A landscape with many peaks, sampled at points; each row gives a point and its height.
From any point a climber steps to the highest of the 2 points nearest to it. It stops when none of these is higher. Distance is the straight distance between rows; heights are no part of it.
j425: [123 110 157 117 117  79 111 170  89 143 142  76 171 147 166 164 138 159
 114 109]  h=254
j475: [143  64 119 141 206 204 140 104 162 111 108 144  99  97  81  63 114 162
 102 121]  h=415
j94: [ 69 161  79 195 122 206 155 125 143 111 138 137 100 146 148 114 148 121
  97 125]  h=692
j790: [111 115 165 134 162 153 167 136  92 145 102 141 104 153 120 130 140 180
 123 121]  h=246
j114: [110 163 121  75 100  87 139 169  76 155 161 130 178 105 152 152 158  95
 129  97]  h=596
j809: [ 88 182 100 185 110 144 152 102 169 107 107 179 108 156 154 123 147 138
 144 151]  h=328
j434: [ 71 159 146 132 147 161 173 140  98 128 128 116 132 107 122 112 147 147
 125  78]  h=300
j813: [106 121 168 113 148 109 151 200 101 121 127 134 143 152 179 120 158 147
 137 136]  h=367
j978: [102 147  95 154 117 159 140  76 136 118 125 142  80 161 120  96 103 104
 131 204]  h=122
j10: [ 85 151 118 178 150 211 158 103 122 130 127 142  97 134 137  98 137 137
 102 163]  h=580
j348: [ 96 112 143 130 123 139 137 134 113 160  85 163 127 163 153 163 155 117
 147 130]  h=314
j440: [146 127 163 131 104 164 144 153 132 143 137 119 132 115 139 136 104  96
 134 198]  h=240
j470: [111 137 108  68  81  51 161 152 107 140 147 154 176 117 174 165 170 126
 140 111]  h=524
j123: [126 202  83 132 103  79 120 109 129 105 134 166 125  74 125 142 187 155
 150  72]  h=274
j508: [143 153 149 119 151 183 106 153 110 108 162 113 163  90 102 131 124  75
 137  96]  h=456
j472: [161 105 136 137 173 177 131 130 139 103 132 149 120 172 109 110 106  89
 139 183]  h=228
j276: [139 164 118 122  96 144 129 117  86 154 175 102 101  92 108 141  90  96
 103 148]  h=148
j3: [109 150 135 164  73 103 150 105 157 130  77 133  98 116 130 139 155 176
 134 118]  h=85
j550: [ 93 114 145 136 167 133 115 142 128 126  92 120 129 152 133 112 114 114
 133  87]  h=478
j327: [138 104 149 135 141 142 131  91 102 125 123  93  73 124  77  86  97 131
 119 169]  h=256
j269: [115 160  83 164  86 191 125 104 134 127 156 106  94 124 135 156 116  81
 109 169]  h=522
j415: [ 96 188  69 146  94 140 153 120 137 118 163 189 120 108 184 178 173  90
 141 119]  h=231
j544: [119  97 144 122 130 139 123 122 124 170 101 148 140 177 152 140 119  96
 149 175]  h=357
j119: [ 95 127 135 128  96  73 138 146 143 122  85 143 162 163 181 144 199 169
 146 137]  h=66
j320: [150  98 159 108 104 117 158 165 143 148 121 119 163 129 161 161 115 123
 138 174]  h=344
j795: [113 143 147 148  86 105 149 129 120 129  89  95 124 128 115 158 145 168
 115  94]  h=57
j697: [128 174  65 128  92 117 143 125 134 114 148 179 118  84 161 192 218 110
 137 105]  h=242
j230: [206  42 155  91 149 121  65 106 141 105 139  68  90 106  87  99 115 148
 129 121]  h=311
j227: [124 127 145 136 131  97 130 145 127 100 129  83 113 170 106 108  76 159
 112 115]  h=277
j480: [138 137 123 138  84  73 135 110 142 146  93 138  89 124 154 178 179 181
 139 130]  h=113
j765: [162 166  75 141  74  85 132  95 166 134 151 173 117  91 142 176 134 108
 138 151]  h=449
j420: [115  55 144 141 190 149 114 131 166 110  94 100 132 126  87  75 105 179
 103  76]  h=281
j435: [109 184  80 172 109 142 158  84 160  99 129 166 106 115 126 150 175 138
 143 126]  h=291
j658: [189  39 168  98 180 115  80 175 144 115 147 107 148 131 161 131 141 152
 138 144]  h=486
j281: [ 97 134 112 132 147 176 146 122 127 129 109 172 113 156 147 170 146  90
 136 136]  h=284
j636: [173 141  77 128  75 106 153 116 179 142 129 178 134  92 170 191 154 111
 141 198]  h=378
j945: [203  58 140  86 145 134  78 115 152 114 128 108  85 100 100 111  96  89
 136 117]  h=279
j183: [162  42 165 120 150 113  68 141 135 136 103  87 113 156 134  87 111 145
 126 188]  h=464
j777: [134 153 107 124  98 120 158 119 148 112 143 160 163 166 136 151 115  91
 149 173]  h=454
j887: [109 118 104  82  96  42 136 158 140 120 127 184 149 119 200 169 201 143
 152 135]  h=463
j641: [108 145 111 149 101 146 141  94 112 135 121  79 106 106  50 103  92 134
 100 111]  h=411
j932: [162 111 155 122 165 103  83 165 119  97 146  80 129 137 106  96  94 136
 116  93]  h=331
j973: [ 66 132 134 140 166 165 193 139 114 122  98 161 126 129 136 106 164 163
 127 109]  h=275
j129: [ 92  94 129 152 162 132 145 100 136 130  78 126 136 178 107  83 114 188
 110 119]  h=334
j406: [136 186 110 106  54  72 114 118 125 143 146 133 185  83 139 165 155 111
 133 109]  h=268
j268: [141 193 128 131  89 101 126 140  99 158 150  93 148 122  82 147 139 129
 120 109]  h=819
j936: [115 109 118 137 168 164 133  95 121 123 120  86 115 103  53  87  88 147
  89  85]  h=364
j523: [156 105 155  92 110 102 110 129 106 160 154  75 188 122 126 136  73 110
 114 136]  h=538
j194: [ 83  99 102 169 147 153 173  88 142 122  88 129 106 135  76  55  96 168
  95 142]  h=379
j719: [120 175 120 137  93 116 143 100 166 126 119 184 140 147 172 152 149 124
 165 176]  h=383
j823: [119  71 152 140 192 117 113 115 136 109 108 106 117 165  98  66  88 179
 104 116]  h=297
j297: [128 206 125 114 115 105 108 154  71 160 170 115 179 107 104 128 147  96
 123  97]  h=689
j687: [128 103 142 108  83  77 140 161 128 156 135 111 202 130 182 162 126 137
 117 146]  h=258
j766: [106 168  95 156 117 183 129 150 128 112 158 120 109 140 139 143 111  64
 127 128]  h=676
j160: [126 142 135 144 111 113 142  79 132 132 107 147 108 164 132 108 101 133
 139 206]  h=160
j313: [142 115 154  78 159  92 124 188  65 135 160  89 177 140 145 161 139 139
 119  93]  h=304
j613: [169  90 165  91 154 130  90 107 121 131 151  92 166 115 120 151  96  96
 129 118]  h=455
j180: [101 162 112 133 107  86 130  93 156 120 110 187 134 121 179 157 192 132
 177 125]  h=338
j791: [ 76 152 102 177 124 150 172 124 147 125  94 148 102 130 103  90 113 173
  98 120]  h=426
j891: [ 91 147 122 122 129 124 125 176 108 113 129 136 142 141 141 129 111  90
 138  58]  h=534
j921: [164  45 111 131 182 182  94  96 187 122 100 160  78 105  82  58 134 153
 135 122]  h=384
j73: [169  80 138 105 172 164 109 140 154 129 131 150 142 140 127 130  90  66
 141 163]  h=261
j211: [137  91 185 117 136 128 141 178 115 132 103 107 146 148 152 141 151 138
 131 148]  h=461
j877: [128 187  79 160  62 110 120  64 127 136 123 130  82  96 106 155 123 112
 130 118]  h=451
j712: [162 122 133 112 192 128 102 146 110 107 152 107 126 108  75  92 119 159
 117  64]  h=366
j914: [149  81 170 132 169 151  86 132 138 140  96 143 106 149 128  58 102 118
 128 187]  h=360
j220: [ 95 166 116 148 106 106 146 152  98 129 106  99 133 136  77 125 123 168
  99  58]  h=30
j556: [149 131  80 107 103  66 143 151 162 115 133 202 143  77 195 163 204 118
 158 149]  h=409
j716: [109 125 103 159 185 212 131 105 126 116 143 123  83 130 108  71 104 119
 103 151]  h=497
j810: [148  56 155 105 201 134  76 137 146 102 127 125 122 128 124 111 140 153
 143  69]  h=406
j762: [167  64 139 116 176 156  88 120 163 114 118 140  70  89 101  92 134 153
 135  79]  h=377
j210: [154 160 149 104  96  74 117 122  96 154 164  83 169 145 103 145  87 126
 119 133]  h=655
j36: [120 101 165  96 182 140  91 146 114 131 130 118 134 122 135 125 126 113
 142  59]  h=437
j383: [140 152 128 105 153 134 153 145 110 123 163 149 143 151 130 145  99  92
 140 148]  h=394
j363: [110 103 164 132 153 127 117 103 110 141 101  68 126 122  83 105 105 165
 113  78]  h=325
j181: [153 111 110 114  64  54 143 133 157 174 133 138 171 121 178 173 124 141
 132 149]  h=200
j840: [ 94 131 128 148 165 169 170 128 114 135 125 115 126  90  87  97 119 173
  87  68]  h=333
j376: [169  61 173 107 155 128 108 167 132 126 111  94 132 154 127 132 102 127
 123 150]  h=612
j98: [140 131 155 128 111  92 147 132 131 111 117 100 131 177 126 137 107 168
 124 161]  h=221
j311: [149 124 135 127  75  67 141 128 139 159 102 143 126 144 171 172 150 157
 139 180]  h=152
j66: [152 130 132 131  97 148 142  97 104 135 149  87  86 117  91 116  92  92
 116 190]  h=198
j157: [ 96 173 113 134 103 156 168 146 127 131 156 178 134 121 202 145 167  83
 144 155]  h=260
j792: [204  59 157  90 172 154  82 122 155 110 130 144 105 119 125  97 112 102
 144 160]  h=296
j187: [132 183  70 131  73 156 143 119 126 143 179 153 153 103 154 197 150  75
 123 131]  h=201
j378: [124 148 129 111  91  45 120 163 107 130 148 109 158 153 171 159 165 184
 121 118]  h=199
j134: [138 146 136 118 162 148 125 185  77 111 149 117 141  90  88 114 141 122
 121  74]  h=401
j377: [156 124 124 125 174 189  66  95 137 100 164 114 109  93  84  91 110 102
 116  66]  h=586
j294: [117 178 100 134 104 104 139 127 145 108 136 142 146 171 107 158 119 107
 152 113]  h=525
j819: [160 113 144 110 166 186 101 107 123 106 154 101 122 104  98 128 108 104
 136 116]  h=528
j130: [189  35 144 112 165 130  65  83 175 102 121 107  80 102 109  91 145 184
 123  91]  h=349
j445: [106 171  99 156 138 175 144 143 110 125 153 119 102 121 100 116 104 114
 110 112]  h=570
j86: [100 175 111 165 107 159 168 108 131 122 121 114  99 122  95 128 117 150
 116 123]  h=489
j738: [134 143  95 136  67 115 145  92 141 143 119 145  93 116 124 174 114 108
 130 145]  h=520
j111: [109 124 137 159 112  93 134 115 142 135  58 138 135 191 160 127 181 191
 133 160]  h=107
j308: [ 91 144 140 100 120 132 177 172 102 122 137 173 138 138 174 140 173 115
 150 152]  h=303
j138: [122 140 127 120 123 108  84 119  95 139 137  89 123 130  80 121  72  98
 103  98]  h=350
j693: [104 196  97 138 108 115 126 166 111 104 150 139 148 139 107 145 123 104
 129  73]  h=589
j707: [120 158 108 139 151 144  89 108  93 144 155  89 131 112  63  75  75  92
 114  88]  h=321
j141: [153  74 167  88 164  92  94 192 127 112 167  95 175 121 174 117 112 124
 134 107]  h=407
j449: [109 103 161 156 111  82 113 137 147 136  85  97 138 188 150 127 131 195
 119 176]  h=159
j74: [139 109 129 149 211 183 132 128 143  96 134 140 105 119  99  79 117 137
 124 121]  h=448
j589: [106 181 118 128  82  82 129 103 130 127 131 146 146 100 153 163 160 137
 144  91]  h=302
j512: [124 105 168 158 159 164 114 132 122 148  61 147 129 167 123  67 138 143
 130 172]  h=290
j731: [120 182 140 119  65 131 138 126 119 151 148 118 183  98 150 162 123  90
 147 126]  h=214
j261: [175 150  61 100  99  50 115 119 161 131 142 193 135  85 175 192 153 118
 151 120]  h=398
j67: [103 106 168 130 140 153 105 106 127 133  96 110 125 144 135 117 102 105
 134 139]  h=423
j397: [119 145 159 162 119 161 138 129 127 139  94 159 124 152 132  87 139 143
 135 197]  h=222
j186: [144  60 154 116 164 149  91  89 136 115 109 104  79 124  94  54 105 125
 130 160]  h=301
j380: [133 157  72 106  96 127 150 129 116 174 192 152 150 114 143 177 106  71
 121 144]  h=175
j102: [144 107 146  80 161 117 157 177 108 131 173 136 172 128 158 143 119  90
 129 137]  h=355
j287: [109 136 128 131 109 123 104  97 126 147 122 108 114 143 119 125  77  91
 139 126]  h=369

Call two points neighbours if one is among the 2 nearest of the other. Go from one point of each pair to the other, from neighbour to neighbour, staying as high as possible. Name the lowest point that can't be avoided.
j693 and j94: j762
j268 and j377: j613
j738 and j268: j261
j792 and j94: j945

Where does a climber stop that starts at each point below?
j823: j766
j449: j377
j230: j94
